Each row is a point on a tangle of strands that fork, close into loops and nearly touch. The rows are in no order.
In the rows, zero is written as 128.
Two points are linked if the straight distance between their rows is under 118. Some points are linked to none.
meb: [124  80 114 152 105 150 133 103 153 173 176 103  64 134 116  82 134 170
  82 131 158  98 132 164 100]
pivi: [141 129 119 116  67 116  73 106 137 154 116 147 141 116 115 161 102 113
  91  99 119 109 170 113 116]
Moko: [117 140 146 134 164 170 147 125 111 182 109  95 195 150 111 147 136  40
 145 129 110 208 127 143 155]
lomit: [104 152  75 106 100 122 103 135 128 128 112 111 123  69 120 146  87  98
  80  84 120 130 159  99 179]
Mobe: [153  87  76  92 135 143 123  92  87 137 110  93 162 141 134  66 137  55
 188 138 191 136  91 129 131]
zotu: [100 140 114 122 187 117 161 174 171  88 130 155  97 114 139 161 137 206
 130 152 124 104  71 128 131]
dus: [146 156 176 167 177 138 103 100 122  98 161 142 166 132 153 146 130 155
 136 120 155  93 154 110 141]
Nuku: [125 126  88 152 184 137 125 121 192 173 155 150 133  79 156 196 113 168
  87 116 118 105 108 125 149]
tubi: [ 89 121 108 107 118 128 138 170 174 117 147 132  75 134 101 120 151 133
 128 154 118 121 132 141 110]
Bukif: [149 120 133 124  92 112 116 146  73  83  86 118  95 135 110  64 123 170
 133 116 145 101 106 138  96]
kug: [156 112 105 112 125 130 122  88  72 106 120 101 145 139 138  62 139  82
 180 113 198 110 113 124 138]
panof: [151 122 115 100 137 107  90 159 144  92 115 154 120 134 107 112 131 189
 134 141 152  65  84 114  78]
mavo: [145 123 182 145 100 130 128 116  72  98 134 128 140 171 137  87 159  92
 201 146 117 160 167 133 107]
difu: [136 142 129 153 111  81 138 137  92  55 112 130  64 111 165 121 125 225
 101 115 103 103 103 147 155]
gofek: [121 119  63  80 129 132 112 163 160 156  75 132 175 100 108 150  87  78
 118 118 126 154  96 116 139]
pip: [183 143 158 152 198 171 112  76  94 117 138 125 180 143 165 136 118 115
 151 134 166 105 153 116 140]
dore: [154  92 102 109  65 116 103 106  80 162  98 103 121 145 109  92 122  96
 120 109 162 117 114 129  92]
Vafin: [ 99 108 137 124 123 145 155 149 174 160 189 144  95 141 109 109 173 112
 142 168 108 159 160 143  87]
sed: [163 123 151 124 111 109 158 143  85 144  93 159 135 155 122 116 114  75
 137 172  73 199 106 142 117]
Ges: [102 162 115 118 128 100 134 158 124  49  93 144  77  93 151 150 126 205
  96 119 103 123 106 119 162]
suro: [ 95 143 144 114  64 128  80 109 127 120 127 118 180 142 116 144 160  67
 170  86 145 133 195 111 116]
zufe: [149 126 169 145 134 109 159 168 103 133  92 174 135 131 120 148 131 123
 151 165  59 183 117 137 116]
Fev: [108 134 118 164 174 101 155 156 155  88 152 149 109 107 178 197 140 220
 109 122  92 107  85 114 151]
Navok: [116 121 107 122 192 176 169 107 174 213 166 120 136 106 146 134 106  83
 135 151 129 161 130 147 132]
Rurad: [ 93 147 179 174 160 126 155 176 145 119 151 136 128 144 115 161 161 152
 156 134  94 154 160 135 134]
toge: [157  98 126 115 141 127 108 132 162 150 132 163 124 140 108 108 144 188
 133 161 144  84  94 137  43]
gigaf: [118 135  80  81 160 144 105 127 191 122 157 134 123  93 124 103 120 146
 113 116 178  67  99 118 118]
rok: [174  95  94 148 142 130 157 104 123 187 125 128  85 103 153  95  83 175
  97 141 142 109  74 159 110]
Moke: [ 72 158 160 111 104 139 124 143 130  38 140 120  34 154 146 102 146 185
 102 130 119  90 145 140 167]
Tufeg: [114 143 111 107 127 125 119 132  98  85 132 102 124 123 137  79 111  96
 153 111 166 106 136 118 161]
Vusol: [143  79  75  82 119 143 141 103 117 180 120 104 148 143 135  80 128  30
 163 152 156 171  96 137 109]
zozud: [145 146 103 106  60 110  91 103  93 120  88 132 134  87 132 137  79 114
  96  79 109 122 152 120 156]
big: [114 109 106 105  64 100 172 124 130 188 133 144  84 153  87 113 114  63
 101 153  95 172 124 146 103]
vezis: [118 148 124 102 162 115 126 164 152  65 122 151 107 122 129 122 139 193
 123 144 155  80  79 114 106]
misaf: [109 162 142 136 155 112 133 178 141 112  68 133 171  90 102 197 135 178
 126 100  72 153  95 116 144]
Zinu: [144 107 149 158 131 125 131 107 136 115 179 108  75 147 135  90 133 187
  95 136 149  83 124 144 131]
sepe: [166  90 135 123  99 127 125 135 136 155 128 158 116 155  90  96 165 153
 144 173 120 127 105 138  39]
takep: [155 133 112 143 127 102 164 138  86 116 102 126  85 113 153  98  93 135
 127 133 100 146 127 137 161]
dov: [122 154 163 158 171 144 155 160 115 151  99 105 172 129 116 157 125 101
 144 116  85 185 129 131 161]
Roze: [170 107 103 126  84 120  67  91  73 122  98 116 149 128 119  97 116 136
 122  83 173  74 116 112 101]
Pogaz: [112 113 128 108 133 159 132  95 111 171 121 110 200 164 123 136 159   5
 167 143 128 207 129 131 134]
Gotur: [136 121 155 149 110  93 121 119 118  77 144 135  78 131 141 119 131 212
  93 129 136  72  99 138 145]
Lupom: [147 139 204 156 116 101 128 151  94  74 126 150 109 143 144 115 135 172
 169 147 104 132 147 143 117]
suzik: [101 159 115 111 105 116 101 151 144  70 113 146  92  93 121 161 126 182
  88 109 106  95 132 116 158]
volo: [166 125 120 127 172 135 137 123 128 176  72 169 186 119 135 205  87 108
 110 159  92 169  96 129 127]
zir: [167 130 141 115  67 108  74 111  73  90  78 128 142 127 123 101 115 154
 134  88 135  85 120 136  91]
neto: [111 135  69  99  96 124 150 138 155 156 121 112  95  86 121 132  87  91
  79 111 120 142 154 122 174]
bemez: [135 124 164 142  97 121 130 115  91  84 153 101 119 179 126  52 174 136
 184 134 166 120 149 129  94]
memi: [193 102 100 111 131 172 122  50  86 169 104 117 163 151 139 143 103  68
 134 165 153 137 127 137 104]
dom: [107 146 116 132 186 145 115 147 190 149 155 138 152  91 123 186 134 161
 102 106 131  99 114 111 140]
vom: [ 80 133 161 139  84 130 106 117 151  62 175 111  69 142 134 125 140 161
  89 118 122  86 172 136 178]
vosud: [170 133 143 128 169 150 109  78  78 106 132 114 176 155 163 101 127  92
 180 136 183 113 140 113 145]
fav: [145 138 176 181 179 113 135  99 124  92 186 125 132 128 186 164 126 175
 116 124 145  93 122 120 179]
Gesa: [119 115 103 107  86 118 160 134 130 168 132 124 100 134 111 115 105  55
 116 134 115 170 157 131 145]
Dolat: [108 149 130 170 145 117 171 146 136 147 110 120 121 102 141 165 109 130
 114 114  76 179 154 126 186]
vif: [169 135 157 158 116 133 125  94  79 153 119 145 142 131 152 168 101 116
 115 123  94 147 178 126 144]
getop: [102 167 137 143 176 125 129 172 173 141 101 113 163  94  93 202 154 164
 116  86  89 124 102 112 143]
didar: [127 136 149 119  61 118  75 116 134 153 122 143 165 143 107 171 131  91
 129 107 113 127 188 121 108]
ren: [ 66 189 146 142 130 131 155 169 131  94 101 106 117  90 119 162 126 149
 116  82  79 167 155 131 191]
netus: [132 113  74  82 142 143  97 126 157 180 117 123 175 113 119 143 107  68
 130 118 152 125 113 115 112]
Gom: [116 136  90  78  95 104 127 181 135 121  63 139 135 103 102 137  92 112
 119 125 101 146 112 120 129]
Vesip: [ 98 140 157 157 117 156 124 118 164 151 186 110 143 144 119 145 154 102
 142 124 123 142 217 112 139]
tobu: [135 119 121 114 166 138 117 162 135 121 120 134 167 135 112 108 135 117
 173 147 148 131 110 127 114]
lov: [108 131 113 102  95 112 116 172 154 112 108 140  90 116 105 140 125 154
 108 135 113 117 130 124 114]
sirip: [161  87 105 158  96 133 160 108  76 195 101 108  85 129 128  70  87 142
  80 127 143 144 100 164 107]
Ziro: [155  81 104 130  68 117 145  97  90 194  97 122  99 157 104  96  95 101
  69 119 138 139  98 154  73]
rovo: [114  93  98  84 121 135 126 108 112 167 119 117 182 156 128 113 138   4
 152 155 138 204  86 138 124]
buvuk: [111 125 127 136 170 166 151 114 164 183 172 119 144 130 124 132 131  73
 146 123 137 152 168 124 135]
zosud: [160 112 130 114  72 100 178 118  89 167 114 148  96 165 102  85 124  61
 114 164  79 193 102 151  88]
Ligom: [ 84 168 133 111 200 138 173 143 159  78 178 112  94 105 154 117 127 158
 102 123 178 101  86 112 186]
Nevuk: [111 127 135 126 105 141  97  94 117 128 119 119 196 158 130 124 179  79
 193 127 161 146 173 100 111]
bika: [155 124 187 145 118 120 111 141 107 107 130 153 145 157 123 123 151 131
 176 151 114 139 163 124  85]
Nam: [159 109  94 132 172 151 159 108 141 197 147 134 109 109 158 119  90 119
 121 151 134 134 110 155 133]
Zevo: [114 121 165 155 125 132 123 108 151 101 203 103  88 147 146 108 147 156
 105 133 142  92 158 134 167]
fefe: [103 148 111 102 144 132  75 136 180 109 152 139 153 105 105 159 142 145
 109 107 152  76 130  92 117]
lat: [ 80 151 191 155 131 142 122 137 165 117 173 107 147 152 108 153 174 136
 143 113 123 128 193 113 135]
Nibov: [ 81 165 127 117 146 130 141 163 125  75 118 103 122 102 121 119 126 121
 131 105 134 127 145 120 174]
Gib: [ 98 151 200 169 147 102 154 181 114  73 134 147 113 144 134 146 158 172
 161 152  85 150 151 132 129]
fatak: [138  89 114 131 106 142 149  99 158 185 182 125  81 142 107  87 141 124
 114 153 131 134 141 150  84]
Bog: [111 150 149 135 126  96 148 189 128 112  71 151 146 105 119 177 129 154
 136 135  63 183 113 135 129]
gat: [127 127 159 125  93 121 121 114  91  58 140 105  95 172 119  49 156 176
 135 128 175  77 122 134  92]
rukup: [155 125 105 145 193 146 141 118 154 184  99 160 162  92 159 203  98 148
 109 140 103 138  94 127 132]
Fak: [134 105  75 102 136 154 103  96 172 173 164 120 142 112 124 115 117  98
 118 114 176  90 133 123 113]
nis: [138 110 151 190 170 110 137 112 158 105 183 148 116 123 184 191 130 210
  98 121 112  83 103 122 165]
Medo: [104 149 149 137 142 151  99  89 129 102 145 103 211 158 132 114 186  97
 201 112 185 119 164  85 117]

A piece is two or more points that can be reached from each other along the links. Count, over all rows, the pieces, the separate loops (a circle has one, a figure eight two, a Y none), the forks (points with three links) and the tips (points with one).
pieces => 3
loops => 3
forks => 4
tips => 4

How many points has the smallest loop of links through each point below? Write none if it is on no loop.
rok => 19
Dolat => 11
lov => 10
gigaf => none
